Points on a hilly landscape, in no order, each with its height.
From any point a ball takes the steepest step (drop divided by distance) to one of its 4 nearest points. It stops when none of these is lower. Distance is the straight distance between rows; heights are no part of it.
mep: -55,46,12,-9,19,-17,-4,-11,-53,13,26,10,1,-35,2,2,-6,24,-24,5,22,-13,51,-71,40,-36,12,5,19  h=28.2
limaf: 34,-15,-4,13,11,12,-34,14,31,28,-54,-21,12,8,18,-34,-19,-31,-18,-12,-2,-2,-38,26,10,0,17,-25,-2  h=49.8
zava: -46,29,-4,-16,18,-17,12,-14,-37,9,18,11,4,-12,-14,8,-8,28,-16,7,6,-5,35,-45,28,-31,1,-1,2  h=57.5
zonor: -50,26,3,-23,10,-18,23,-18,-32,-3,28,29,2,-18,-16,18,-1,30,-1,11,4,6,32,-50,29,-20,-13,4,8  h=78.3
Vumo: 22,7,6,21,16,2,-31,24,19,30,-41,-32,3,-19,23,-40,-44,-15,-22,-16,12,-26,-20,-17,2,-31,44,-18,-3  h=46.2
Zib: 15,-8,2,-2,-3,16,5,16,7,-2,-11,-9,-8,-1,5,5,-10,-13,-3,-10,-15,8,-28,37,-5,26,7,-13,-4  h=21.6
Bege: 53,-16,-6,10,-17,3,-34,14,57,7,-48,-10,22,19,23,-30,1,-60,0,-14,-28,-8,-46,65,-25,23,-9,-21,0  h=17.5
gadag: -57,33,11,-20,12,-19,14,-23,-43,0,32,27,3,-24,-10,12,-2,30,-13,11,18,-2,37,-63,43,-20,-8,5,17  h=58.1
gonid: -4,5,5,27,-5,-3,2,11,-8,-7,-1,-8,3,6,13,-2,-12,5,-4,-9,10,-15,-9,-2,-1,3,13,-8,11  h=49.9
ruze: -14,3,-3,-10,1,-25,25,-11,-17,-8,16,4,-2,10,-8,12,8,20,1,7,0,6,24,-23,-10,-16,-9,20,-4  h=47.7
luf: 29,-34,4,-21,-11,9,-5,11,18,-4,-6,-12,-7,-4,-5,8,13,-33,12,-11,-20,19,-18,60,-43,42,-17,-3,-1  h=59.5
liset: -40,23,1,-22,-13,-11,25,-21,-23,-19,48,46,-8,-19,-27,32,23,36,17,12,9,20,36,-49,17,-10,-22,17,13  h=31.3
gev: -61,39,17,-14,13,-19,5,-21,-49,3,33,21,3,-30,-2,10,-2,30,-19,6,27,-6,43,-73,46,-25,-3,6,25  h=41.8
fad: 52,-17,-6,11,-13,2,-34,15,56,5,-50,-12,24,19,27,-31,-4,-69,2,-15,-31,-12,-49,68,-25,28,-10,-25,1  h=22.0
gotu: 33,36,2,53,3,15,-43,40,26,32,-66,-31,28,-39,35,-51,-63,-37,-34,-19,16,-28,-33,-3,16,-36,46,-39,-5  h=38.6
fip: -22,23,-1,35,9,6,-10,10,-1,7,-5,0,8,-6,15,-17,-26,15,-1,-1,12,-29,-3,-22,6,-22,19,-15,4  h=21.9
Bele: 44,-14,-5,15,-8,2,-36,19,59,10,-55,-16,26,14,26,-34,-13,-65,-2,-16,-31,-14,-47,60,-20,20,-7,-33,1  h=12.4
nub: 66,-19,-12,-1,-23,7,-31,12,47,2,-38,-7,14,24,16,-21,15,-57,4,-10,-24,-3,-40,78,-30,32,-11,-11,-4  h=40.2
Zud: -17,20,1,30,15,6,-11,13,0,10,-10,-6,4,-12,27,-20,-36,6,0,1,7,-29,-10,-22,3,-21,25,-18,3  h=13.3
vebo: 39,-36,-4,-24,-11,7,-12,13,17,1,-10,-15,-8,4,-2,6,18,-40,9,-9,-20,19,-17,70,-43,45,-20,-1,-5  h=61.0
Nim: -20,17,-4,8,-1,-15,6,-2,-9,0,8,-6,9,9,-11,3,-3,29,-10,-2,7,-11,19,-23,1,-28,3,2,1  h=49.4
potap: 4,-3,10,18,-8,4,9,7,-7,-12,0,-10,4,8,4,2,-10,0,-6,-8,5,-7,-14,13,0,17,8,-5,6  h=61.9
zek: -18,32,7,32,25,9,-12,6,-7,15,-13,-3,11,-18,26,-36,-48,7,-8,8,14,-35,-6,-34,12,-33,29,-20,-7  h=23.5
Mibil: -55,33,15,-20,4,-16,18,-27,-39,-5,37,34,2,-23,-12,16,4,36,-9,12,23,3,35,-67,47,-17,-14,9,20  h=72.2
teg: 37,15,4,47,4,11,-45,37,25,29,-62,-34,25,-29,29,-52,-50,-45,-28,-22,16,-19,-26,6,7,-22,37,-34,2  h=59.1
pud: -12,20,2,25,22,8,-15,15,2,14,-17,-11,1,-16,30,-30,-44,1,-5,1,6,-31,-12,-26,3,-27,31,-20,-4  h=18.7
bisa: 31,-14,-6,4,10,11,-23,14,19,23,-43,-15,-2,9,20,-21,-13,-23,-14,-9,-8,1,-38,25,9,1,21,-19,-3  h=51.7
Dit: -17,-1,-5,-14,2,-25,31,-14,-24,-13,27,21,-10,3,-8,19,16,14,13,17,-4,12,26,-23,-9,-6,-16,25,-3  h=38.7
kud: 1,22,7,20,27,7,-19,15,6,23,-24,-22,2,-19,28,-40,-57,-3,-17,-2,10,-36,-15,-31,7,-35,41,-23,-13  h=37.3
Sesal: 24,-9,-7,-3,1,16,-8,18,10,12,-28,-11,-10,4,15,-2,-9,-17,-8,-9,-17,6,-36,36,0,13,17,-16,-7  h=47.4
Dibo: -19,-20,-12,-12,1,-4,34,-17,-24,-22,46,26,-19,8,-24,37,35,15,27,23,-6,13,26,2,-4,22,-28,30,-11  h=60.8
kunim: 5,-24,1,-16,-2,11,26,-20,6,-21,19,-2,-13,21,-14,21,23,19,20,15,-5,15,6,11,-13,15,-19,30,-16  h=17.7
fovaz: 10,-18,12,-4,-8,10,21,-15,8,-22,12,-9,-1,21,-14,7,6,12,6,2,2,10,-5,11,-8,20,-10,16,-7  h=32.8
zasum: 25,-11,-1,11,16,3,-25,18,9,25,-40,-22,-5,1,29,-27,-24,-21,-14,-11,3,-10,-29,3,6,-9,31,-16,5  h=72.0
pezu: -50,34,12,-24,-6,-10,21,-29,-32,-12,43,43,-1,-19,-19,25,14,44,-1,14,23,9,33,-66,45,-15,-18,14,16  h=58.8
samop: -26,12,-5,-15,3,-26,25,-8,-19,-3,18,11,0,2,-10,15,4,23,1,8,-3,6,28,-32,-4,-23,-9,14,-1  h=49.5
bafe: -28,-27,-11,-15,-7,-2,31,-19,-23,-31,60,29,-17,11,-42,47,47,20,32,18,-4,17,34,4,-1,31,-36,24,-6  h=54.3
tob: -26,-1,-5,-11,-9,-16,29,-16,-30,-22,50,41,-12,-7,-24,30,33,17,25,16,5,19,37,-26,-2,7,-24,25,7  h=53.8
tinov: -26,-26,-10,-18,-8,-4,30,-22,-23,-34,64,30,-16,14,-45,45,51,23,32,17,-2,20,39,-1,1,32,-38,21,-4  h=60.2
guz: -10,33,11,27,30,6,-12,8,-8,20,-16,-12,10,-21,28,-44,-59,-2,-18,8,14,-37,-10,-36,11,-37,39,-23,-13  h=28.9
minu: 13,-6,1,4,1,13,1,15,-2,0,-15,-11,-7,2,13,1,-14,-13,-6,-9,-11,1,-30,29,2,20,14,-15,-2  h=43.5
Zuvif: 33,0,6,32,10,5,-41,25,24,33,-54,-34,15,-17,23,-45,-41,-32,-26,-20,17,-17,-23,0,5,-20,35,-23,2  h=79.5
pebag: 16,-48,11,-23,-19,19,2,-13,23,-25,13,-7,-11,17,-10,20,36,1,32,-2,-9,24,-11,36,-37,39,-24,16,9  h=59.0
Samo: -25,41,-3,25,15,1,-14,-11,-30,23,2,11,16,-11,-2,-22,-15,26,-20,10,26,-25,27,-43,30,-49,26,-1,6  h=37.9
Bifu: 3,-16,-1,-12,0,-3,29,-20,-8,-17,18,2,-9,22,-11,14,17,15,12,16,-1,12,11,-1,-10,7,-15,30,-15  h=23.4
Lan: -36,25,1,-24,-21,-6,24,-23,-24,-23,55,41,-13,-17,-33,38,35,44,18,10,17,24,45,-53,21,-8,-25,22,11  h=39.9
gapab: -45,31,7,-24,-13,-8,25,-25,-27,-16,45,44,-5,-20,-24,29,20,42,8,12,17,15,34,-59,35,-14,-20,16,13  h=45.1
lagi: -20,-16,-10,-11,-2,-10,32,-17,-28,-23,50,34,-18,4,-26,34,36,14,28,22,-2,16,31,-5,-2,19,-27,29,-5  h=69.8
soga: 36,-11,-11,-5,-3,14,-19,19,30,17,-37,-10,-3,10,13,-10,-3,-23,-8,-10,-21,9,-39,43,-6,7,12,-17,-9  h=39.4
mabuf: 1,2,1,22,6,2,-8,20,-6,4,-13,-12,-8,-1,31,-10,-21,-7,-3,-6,2,-16,-20,0,0,0,24,-15,8  h=31.2
zifor: 8,-3,4,13,-2,8,4,14,-8,-6,-8,-9,-4,4,14,0,-14,-8,-6,-8,-1,-6,-23,18,3,17,14,-12,4  h=52.3
Pivi: 19,-30,11,-16,-13,14,1,10,22,-11,-1,-10,-7,-7,-8,12,8,-21,13,-11,-19,19,-18,49,-36,39,-13,-2,1  h=56.1
garo: -34,17,-4,-19,6,-27,27,-11,-22,-5,22,21,-3,-9,-14,18,3,24,4,10,-4,8,30,-39,1,-21,-13,11,2  h=58.4
finez: 15,-24,13,-11,-12,19,10,6,20,-15,1,-11,-4,-3,-12,11,1,-11,12,-11,-14,15,-19,38,-25,35,-9,0,-1  h=58.9
Tatur: -13,-33,-13,-19,-4,10,30,-15,-3,-26,35,9,-25,16,-19,50,45,20,34,19,-17,15,16,21,-19,26,-33,34,-15  h=23.3
pura: 11,0,0,16,17,1,-21,21,3,18,-27,-21,-8,-5,35,-24,-31,-12,-8,-7,2,-18,-23,-9,0,-14,33,-15,3  h=41.3
gogo: 2,-2,6,7,-9,-12,18,-8,-8,-15,10,-11,5,21,-7,3,4,16,-4,-1,9,0,7,-7,-8,-2,-2,12,1  h=33.5
gizo: -25,27,-7,26,5,0,-7,1,-8,8,2,1,14,1,-5,-9,-13,29,-9,1,15,-24,13,-25,13,-32,14,-7,1  h=45.8
pon: -32,13,-2,-17,-18,-13,24,-20,-25,-24,53,42,-11,-15,-30,34,34,30,24,11,10,22,44,-40,9,-3,-24,21,12  h=31.4
moro: -29,24,-9,5,8,-11,3,-5,-16,8,8,-1,10,3,-14,1,-6,34,-13,-1,9,-13,25,-29,13,-36,6,-2,-2  h=56.2
nosi: 2,-39,-6,-25,-12,16,19,-14,10,-27,22,-4,-25,23,-9,44,46,18,37,12,-14,20,6,28,-30,26,-29,31,-9  h=37.2
Zeto: -36,32,-9,-6,17,-10,3,-11,-33,15,12,6,6,-6,-15,2,-9,30,-19,5,12,-12,34,-39,28,-38,9,-3,1  h=53.9
Sov: -7,-9,-5,-12,2,-18,32,-17,-21,-14,25,13,-10,14,-8,18,18,15,12,18,-1,12,22,-14,-10,0,-16,29,-10  h=33.1
Vep: 34,-4,-4,33,12,18,-44,24,39,25,-59,-30,30,-2,21,-49,-38,-63,-20,-17,-9,-12,-35,39,8,7,11,-45,-5  h=40.3
vubu: 28,-13,-3,9,13,5,-22,17,11,24,-41,-19,-5,5,27,-25,-19,-22,-14,-9,0,-6,-33,12,9,-3,28,-16,2  h=67.7
figug: -11,6,-3,-3,-2,-26,20,-9,-13,-6,13,-2,1,13,-9,9,6,22,-3,3,4,1,22,-22,-9,-19,-6,13,-3  h=49.7
misok: -44,22,3,-20,-3,-18,27,-19,-23,-11,35,40,-2,-19,-20,25,10,31,11,12,5,14,30,-48,20,-14,-20,11,10  h=51.9
viso: 36,-14,-7,11,2,12,-33,15,47,22,-55,-14,16,12,15,-31,-13,-35,-12,-13,-17,0,-43,42,2,4,7,-25,-5  h=19.6
goba: 31,-11,-9,-4,1,13,-15,19,21,17,-37,-11,-6,8,15,-9,-8,-19,-10,-9,-18,7,-39,38,1,7,16,-16,-8  h=41.2
febo: -52,31,4,-19,17,-18,14,-18,-44,5,23,20,4,-21,-10,10,-8,26,-14,10,12,-2,37,-55,36,-25,-4,1,10  h=59.2
Ter: 14,-4,-1,10,6,7,-5,18,-5,6,-18,-11,-9,4,24,-5,-18,-14,-8,-7,-4,-5,-29,16,4,10,21,-15,2  h=20.3
mevul: 47,-13,-6,8,-15,4,-34,15,56,11,-49,-8,19,18,19,-25,2,-50,-2,-14,-26,-3,-43,61,-22,17,-5,-20,0  h=13.0
Sulag: -27,-29,-12,-17,-6,0,32,-17,-18,-30,56,26,-19,12,-39,49,46,21,34,19,-11,16,30,10,-4,33,-36,26,-10  h=44.4
nog: -9,-17,-8,-13,4,-5,34,-18,-19,-17,31,18,-17,14,-14,26,27,15,22,24,-4,16,21,-1,-8,12,-21,33,-15  h=31.6
fuz: 14,-41,10,-21,-17,19,8,-14,25,-25,11,-8,-12,16,-11,20,32,7,31,0,-10,22,-8,29,-33,31,-21,19,4  h=42.6
ruf: -10,11,3,25,-9,-9,3,5,-5,-7,5,-8,8,10,2,1,-7,17,-5,-8,11,-15,3,-11,-3,-9,8,-2,9  h=43.1
zupo: -44,37,0,-11,21,-14,2,-14,-47,14,18,9,3,-18,-9,4,-9,26,-21,7,14,-11,42,-51,35,-36,9,1,6  h=36.1
tet: -7,-28,-11,-20,-2,11,29,-17,-2,-22,29,6,-24,18,-16,40,36,21,32,20,-12,14,13,17,-17,20,-27,34,-18  h=16.3
bikan: 37,-22,-4,-18,-11,10,-10,20,22,3,-16,-14,-9,-2,1,6,10,-32,4,-11,-26,19,-20,61,-38,30,-8,-5,-7  h=52.0
lis: 18,-8,-2,8,11,7,-15,17,1,15,-29,-16,-10,4,28,-14,-18,-17,-10,-9,-4,-6,-31,15,6,1,27,-15,2  h=47.6
res: 29,21,7,38,7,9,-36,32,26,35,-54,-35,18,-32,21,-46,-57,-22,-33,-20,18,-31,-25,-11,10,-35,46,-27,-6  h=11.5
Miguz: 51,-18,-12,-16,-17,8,-21,18,27,8,-25,-13,-4,9,6,-3,17,-38,0,-12,-26,15,-24,69,-37,27,-7,-6,-10  h=56.0
peges: 32,-12,-4,23,8,14,-39,18,46,22,-58,-22,25,6,17,-40,-26,-47,-16,-15,-12,-7,-41,41,6,7,6,-37,-3  h=24.0
tevu: -49,28,2,-20,16,-18,18,-17,-36,2,24,22,2,-18,-13,15,-6,29,-9,10,6,0,34,-51,31,-24,-8,1,7  h=72.6
podok: 11,-24,14,-9,-11,17,17,-11,19,-22,9,-11,-3,13,-18,11,10,8,13,-2,-4,14,-10,20,-16,25,-11,13,-6  h=39.5
mir: -1,3,6,20,-9,-7,9,3,-6,-13,5,-9,7,13,1,1,-3,11,-6,-8,12,-10,0,-2,-3,4,5,1,7  h=48.2
pur: 69,-25,-18,-14,-19,12,-30,8,37,2,-26,-14,8,27,3,-13,24,-52,6,-6,-20,3,-30,88,-34,41,-17,-4,-13  h=68.8
rul: 36,-13,-5,15,-1,10,-37,16,57,20,-55,-15,23,10,18,-33,-13,-43,-9,-15,-21,-3,-44,47,-5,10,1,-32,-3  h=12.2
voneg: -28,20,-8,-6,7,-20,13,-6,-15,3,10,0,6,3,-14,6,-2,30,-10,2,3,-5,27,-30,5,-32,-1,3,-2  h=59.3
pum: 29,-4,4,23,14,2,-34,23,20,30,-47,-31,7,-12,25,-39,-36,-25,-21,-17,13,-18,-24,-6,4,-21,37,-18,1  h=65.5
teged: -30,-31,-3,-37,-13,-11,32,-34,-18,-44,70,24,-15,25,-55,54,67,38,33,13,-2,36,50,-7,7,33,-54,19,-4  h=79.0
Teko: -2,-18,-5,-15,1,1,31,-19,-8,-18,24,7,-16,20,-13,23,24,18,19,22,-5,15,13,3,-10,10,-21,33,-18  h=23.8
Vabu: -27,30,-8,22,10,0,-8,-5,-15,13,3,4,14,0,-8,-10,-13,30,-13,3,18,-23,18,-30,19,-37,15,-6,0  h=42.9
bam: -42,48,3,-2,19,-12,-9,-11,-51,20,18,8,2,-27,0,-4,-8,24,-27,5,21,-17,48,-61,36,-45,23,2,13  h=11.4
per: 44,-13,-10,-1,-10,9,-29,18,47,16,-46,-8,8,12,14,-18,4,-33,-5,-13,-24,6,-42,53,-15,10,3,-18,-6  h=37.8
baru: 10,-8,10,7,-6,11,12,8,-1,-12,-2,-9,-1,4,0,5,-11,-4,-4,-8,-3,2,-22,26,-2,25,6,-6,0  h=55.2
fisov: 10,-15,15,1,-11,11,16,-8,8,-19,7,-10,2,13,-13,5,0,5,3,-4,1,7,-11,18,-7,24,-4,6,-3  h=46.5
panaf: 20,-19,4,-12,-12,16,2,16,18,-4,-8,-11,-8,-7,-4,11,2,-20,5,-12,-21,16,-22,48,-29,32,-4,-8,-5  h=47.9
sem: -31,10,-4,-16,1,-26,31,-11,-23,-8,28,27,-5,-8,-12,21,11,19,11,13,-4,12,29,-33,-3,-14,-16,17,2  h=47.3
Gisir: -32,9,-2,-16,-4,-23,30,-13,-24,-13,38,38,-7,-12,-18,25,18,20,19,14,-1,16,32,-36,0,-8,-20,20,6  h=31.1
nager: 33,-14,0,16,14,6,-35,17,20,29,-49,-25,6,3,22,-36,-24,-29,-20,-13,6,-7,-33,13,9,-7,27,-20,2  h=78.6
gagi: 9,-32,8,-19,-11,20,15,-17,23,-24,14,-8,-12,19,-15,20,27,14,28,6,-8,19,-3,21,-24,23,-19,23,-6  h=11.0
vodit: 73,-24,-15,-4,-22,17,-31,2,51,-5,-34,-8,18,28,11,-22,13,-68,14,-8,-26,-15,-45,95,-28,48,-17,-9,-9  h=16.2
mosid: 34,-11,1,30,12,12,-42,18,32,29,-59,-27,23,-2,19,-45,-31,-44,-22,-17,6,-7,-33,25,13,-1,17,-31,1  h=64.9
simo: -26,35,-6,27,12,3,-10,-7,-19,17,2,9,16,-4,-5,-17,-15,29,-14,6,21,-25,18,-32,25,-41,19,-6,0  h=38.5
Bula: -67,53,24,-5,14,-16,-2,-14,-45,9,36,12,2,-45,4,6,-3,33,-26,4,31,-12,52,-87,43,-34,6,8,26  h=37.1
Nofa: -10,13,1,26,12,4,-12,17,0,8,-14,-9,-2,-10,32,-18,-31,1,1,-4,5,-26,-14,-16,-1,-16,25,-17,4  h=2.1
fasez: 9,-39,3,-22,-13,20,12,-16,21,-26,15,-7,-17,22,-11,29,36,15,32,7,-11,20,0,25,-29,25,-22,26,-3  h=29.6
siku: 11,-13,13,1,-9,15,13,3,7,-15,2,-10,0,4,-8,7,-7,-2,0,-8,-3,6,-19,27,-7,28,0,-3,-2  h=63.5
vubo: -59,38,22,-18,-1,-18,11,-29,-41,-4,42,30,1,-25,-5,15,12,43,-15,9,33,-1,38,-82,51,-21,-12,15,27  h=60.6
guk: -36,15,-2,-18,0,-25,30,-13,-24,-10,31,33,-5,-12,-15,24,11,23,11,12,-5,11,30,-38,2,-14,-16,15,5  h=47.1
Zavuz: -73,51,30,-8,5,-18,0,-21,-39,7,43,16,1,-41,4,8,7,45,-26,5,37,-11,49,-99,45,-32,-3,14,28  h=44.3
lozu: 55,-14,-10,0,-20,6,-31,17,47,10,-41,-8,10,18,14,-18,11,-43,-1,-12,-27,4,-38,64,-26,17,-3,-14,-3  h=27.4
Laf: -11,11,3,30,-6,-4,0,11,-4,-5,2,-7,5,4,9,-3,-13,12,-2,-9,11,-18,-4,-10,-2,-8,12,-7,9  h=40.9
Gef: -26,-11,-5,-19,-16,-10,24,-24,-31,-33,65,33,-15,6,-43,40,54,27,29,13,12,29,52,-22,6,18,-35,23,6  h=86.5
Mura: -38,23,-5,-16,12,-21,17,-10,-24,4,16,9,3,-4,-15,13,-4,29,-9,6,0,-1,31,-37,14,-31,-3,3,-2  h=72.9
Kema: 22,-10,-2,-9,-5,15,-1,20,14,3,-19,-12,-10,-2,5,4,-5,-18,-4,-10,-21,10,-31,45,-11,22,7,-13,-8  h=36.7
Las: 9,23,8,20,25,7,-20,20,9,29,-30,-28,6,-20,23,-43,-59,-7,-25,-7,12,-37,-18,-29,9,-39,47,-23,-15  h=43.2
Zamug: 36,-14,-7,5,1,12,-30,13,41,23,-51,-14,10,12,14,-25,-9,-28,-11,-13,-16,3,-43,40,3,4,11,-22,-5  h=26.1
Dos: -39,30,4,-27,-20,-5,25,-26,-24,-19,52,43,-12,-18,-31,36,30,48,13,12,19,22,40,-57,31,-13,-24,20,11  h=43.3
dena: 6,-29,2,-19,-5,18,21,-20,13,-23,17,-4,-17,23,-14,25,29,18,25,14,-8,18,5,15,-19,17,-21,30,-14  h=22.7
lag: 37,-13,-8,-14,-11,11,-13,22,24,8,-24,-12,-9,1,6,3,6,-27,-2,-13,-26,15,-29,56,-27,21,1,-10,-9  h=46.3
Nak: 4,-2,1,19,1,3,-2,18,-9,0,-10,-9,-6,2,24,-3,-17,-7,-5,-8,2,-11,-21,10,1,9,19,-13,8  h=46.4
Tofim: 34,-12,-9,-2,1,14,-22,16,31,20,-42,-12,0,11,14,-15,-6,-21,-10,-10,-19,6,-39,40,0,4,14,-19,-8  h=35.3
Tuku: -23,42,4,36,18,4,-15,-9,-24,20,-5,13,22,-16,9,-33,-27,18,-15,12,27,-32,13,-40,27,-45,27,-6,4  h=31.5
reda: 16,-44,15,-19,-17,18,3,-7,26,-22,8,-8,-8,6,-12,16,24,-6,28,-6,-12,23,-12,38,-37,39,-20,10,7  h=20.8
feti: 38,12,0,48,7,12,-47,34,22,28,-63,-34,26,-22,31,-54,-48,-56,-27,-22,11,-15,-27,15,8,-13,31,-38,1  h=70.6
dunur: 5,-3,11,13,-9,-1,14,-3,-6,-17,8,-10,6,17,-6,1,-1,9,-6,-6,10,-3,-4,4,-3,13,3,4,2  h=44.2
bap: 22,20,8,27,15,7,-27,25,22,35,-42,-35,11,-25,20,-45,-57,-12,-32,-16,16,-35,-22,-21,9,-38,49,-24,-11  h=30.3
Lupo: 42,-13,-5,13,-10,5,-35,17,59,14,-51,-13,23,14,20,-30,-6,-50,-4,-15,-26,-4,-46,55,-17,14,-4,-28,0  h=5.0
kep: -25,35,2,37,19,9,-13,-3,-13,16,-6,9,18,-13,12,-30,-33,17,-8,11,22,-33,5,-34,20,-36,24,-13,-1  h=28.3
kuven: -27,-23,-6,-27,-13,-8,29,-30,-26,-38,69,26,-16,18,-50,48,60,32,31,12,5,31,51,-12,7,30,-44,20,0  h=74.2
Ges: -31,40,-5,10,17,-6,-11,-11,-40,23,8,7,9,-11,-7,-12,-8,27,-23,6,21,-19,36,-45,33,-47,23,0,6  h=35.5
Lali: 1,9,2,20,20,2,-19,21,7,18,-25,-19,-6,-13,33,-27,-41,-7,-7,-6,5,-25,-17,-20,-1,-22,35,-17,-1  h=24.6
tel: -66,43,24,-12,6,-20,5,-25,-43,1,39,21,0,-33,1,10,7,40,-20,6,35,-6,44,-87,47,-25,-6,14,30  h=47.8
tuvis: 22,-44,10,-22,-13,13,-3,2,20,-12,2,-9,-6,0,-9,12,20,-25,19,-8,-16,23,-16,52,-41,47,-21,3,6  h=60.0
Roveb: -6,8,3,14,-8,-14,11,-1,-6,-8,7,-9,8,17,-5,2,-1,19,-7,-7,12,-8,10,-14,-5,-10,2,5,6  h=39.6
Ver: 46,-14,-12,-11,-16,10,-21,20,32,11,-32,-11,-3,8,8,-4,12,-32,-2,-12,-27,13,-31,61,-27,18,0,-10,-9  h=51.3
Leke: -21,-32,-12,-17,-4,5,33,-14,-11,-26,47,17,-22,13,-30,52,45,19,35,19,-14,13,22,16,-11,31,-36,30,-13  h=32.5
Sav: -35,12,-1,-17,-11,-18,28,-15,-24,-18,44,43,-8,-16,-24,30,24,25,20,13,3,17,36,-40,5,-5,-20,19,10  h=4.3
tup: 38,-4,2,38,11,10,-43,25,25,30,-58,-31,24,-11,23,-51,-38,-49,-26,-20,11,-12,-28,18,10,-6,25,-33,1  h=87.9
ruvun: -7,-24,-9,-16,2,5,33,-18,-11,-20,31,13,-21,17,-16,32,31,17,25,25,-9,14,16,8,-10,16,-25,35,-18  h=24.9
dede: 24,-10,-6,2,9,10,-12,17,5,15,-31,-12,-10,7,22,-11,-15,-17,-11,-8,-8,1,-34,24,6,6,22,-17,-2  h=58.3
Lon: 58,-16,-7,6,-19,5,-34,13,53,6,-44,-6,18,21,20,-25,8,-58,1,-12,-26,-5,-45,69,-27,24,-8,-15,-1  h=25.9
zef: 22,-4,1,17,18,2,-29,21,15,28,-39,-28,-3,-9,29,-33,-34,-19,-14,-13,8,-17,-23,-11,2,-20,38,-16,2  h=61.3
betu: -18,17,-1,32,-2,-2,-5,9,-3,-2,0,-4,10,2,7,-6,-13,18,-3,-5,12,-22,0,-16,1,-16,12,-9,8  h=33.2
Tava: 9,-22,8,-11,-6,12,22,-21,11,-22,13,-7,-7,20,-15,12,15,15,14,8,-2,15,0,12,-11,17,-14,24,-13  h=24.4
rike: -58,41,13,-12,17,-19,4,-16,-52,8,29,14,2,-31,-1,7,-7,25,-22,6,22,-9,46,-70,42,-27,3,3,20  h=35.0
kom: -20,6,-4,-15,2,-27,29,-11,-21,-8,22,15,-6,2,-10,18,10,18,7,11,-4,9,27,-28,-9,-14,-12,18,-2  h=44.0
Nuzu: 7,-1,-2,17,13,0,-15,21,0,13,-23,-16,-11,-3,36,-17,-25,-11,-3,-7,1,-17,-23,-4,1,-7,30,-16,6  h=45.5
leb: 14,-35,16,-15,-15,16,6,-3,25,-19,6,-10,-4,1,-13,15,14,-8,19,-8,-13,19,-14,37,-33,39,-16,6,4  h=50.0
vumum: 61,-22,-16,-15,-20,9,-26,14,32,5,-26,-13,3,19,4,-8,22,-47,1,-8,-23,9,-27,80,-36,34,-13,-2,-11  h=58.2
meb: -19,-3,-6,-12,-1,-20,33,-14,-28,-15,36,31,-13,1,-13,25,23,12,20,19,-2,14,29,-21,-6,0,-20,26,-1  h=48.6
Siv: -26,-4,-5,-11,-12,-14,27,-18,-31,-24,57,39,-13,-3,-30,34,39,19,27,16,7,20,40,-24,2,11,-27,23,7  h=71.1
losa: 7,-11,6,-4,-5,-5,24,-16,-3,-17,13,-8,0,22,-10,6,10,15,0,5,6,8,6,-2,-7,7,-8,22,-7  h=28.1
suzet: -16,-8,-6,-12,1,-16,33,-17,-27,-16,36,27,-14,4,-13,24,24,12,19,21,-3,14,27,-15,-8,5,-20,30,-5  h=42.2
ritov: -31,14,-1,-23,-22,-10,22,-20,-24,-26,60,38,-15,-13,-35,40,44,39,25,8,17,28,52,-45,12,-2,-30,24,12  h=42.7
zaben: 58,-17,-12,-10,-20,7,-27,17,36,8,-30,-11,2,16,9,-9,19,-43,1,-10,-24,9,-30,71,-33,26,-6,-6,-7  h=46.0
giva: 38,3,0,42,8,14,-45,29,25,28,-61,-33,26,-14,27,-53,-43,-57,-25,-19,8,-13,-27,23,10,-5,25,-38,1  h=81.2
rarek: -3,-2,0,-6,-1,-20,26,-14,-13,-11,14,-1,-3,18,-7,10,10,17,2,7,3,8,18,-15,-11,-8,-9,23,-6  h=49.6
Petor: -6,-12,-5,-13,3,-11,33,-18,-20,-16,28,14,-13,15,-10,21,21,14,15,20,-3,14,21,-7,-10,6,-18,31,-12  h=30.0
beki: 17,22,6,24,20,7,-24,22,15,32,-36,-32,8,-22,20,-43,-59,-10,-30,-11,15,-38,-20,-25,10,-39,50,-23,-14  h=37.6
Sos: 9,-11,12,4,-11,5,20,-9,1,-20,10,-10,3,18,-13,4,2,9,-1,-3,6,4,-4,8,-4,17,-4,10,-2  h=39.2
fofe: -14,-15,-10,-13,1,-8,35,-18,-27,-18,39,26,-17,8,-17,30,29,11,24,22,-4,14,25,-5,-7,13,-24,32,-10  h=44.5
guvit: 52,-26,-13,-21,-14,6,-21,15,22,5,-19,-16,-3,10,3,-3,21,-43,2,-9,-23,14,-21,75,-40,36,-15,-3,-11  h=63.7

For each start below, name the point where the ball stops.
kuven: tet
moro: Nofa
Samo: Nofa
luf: Zib
vebo: Zib
bisa: Lupo
soga: Lupo
samop: kunim
goba: Lupo
figug: kunim
ruze: kunim
vumum: Lupo
gonid: Nofa
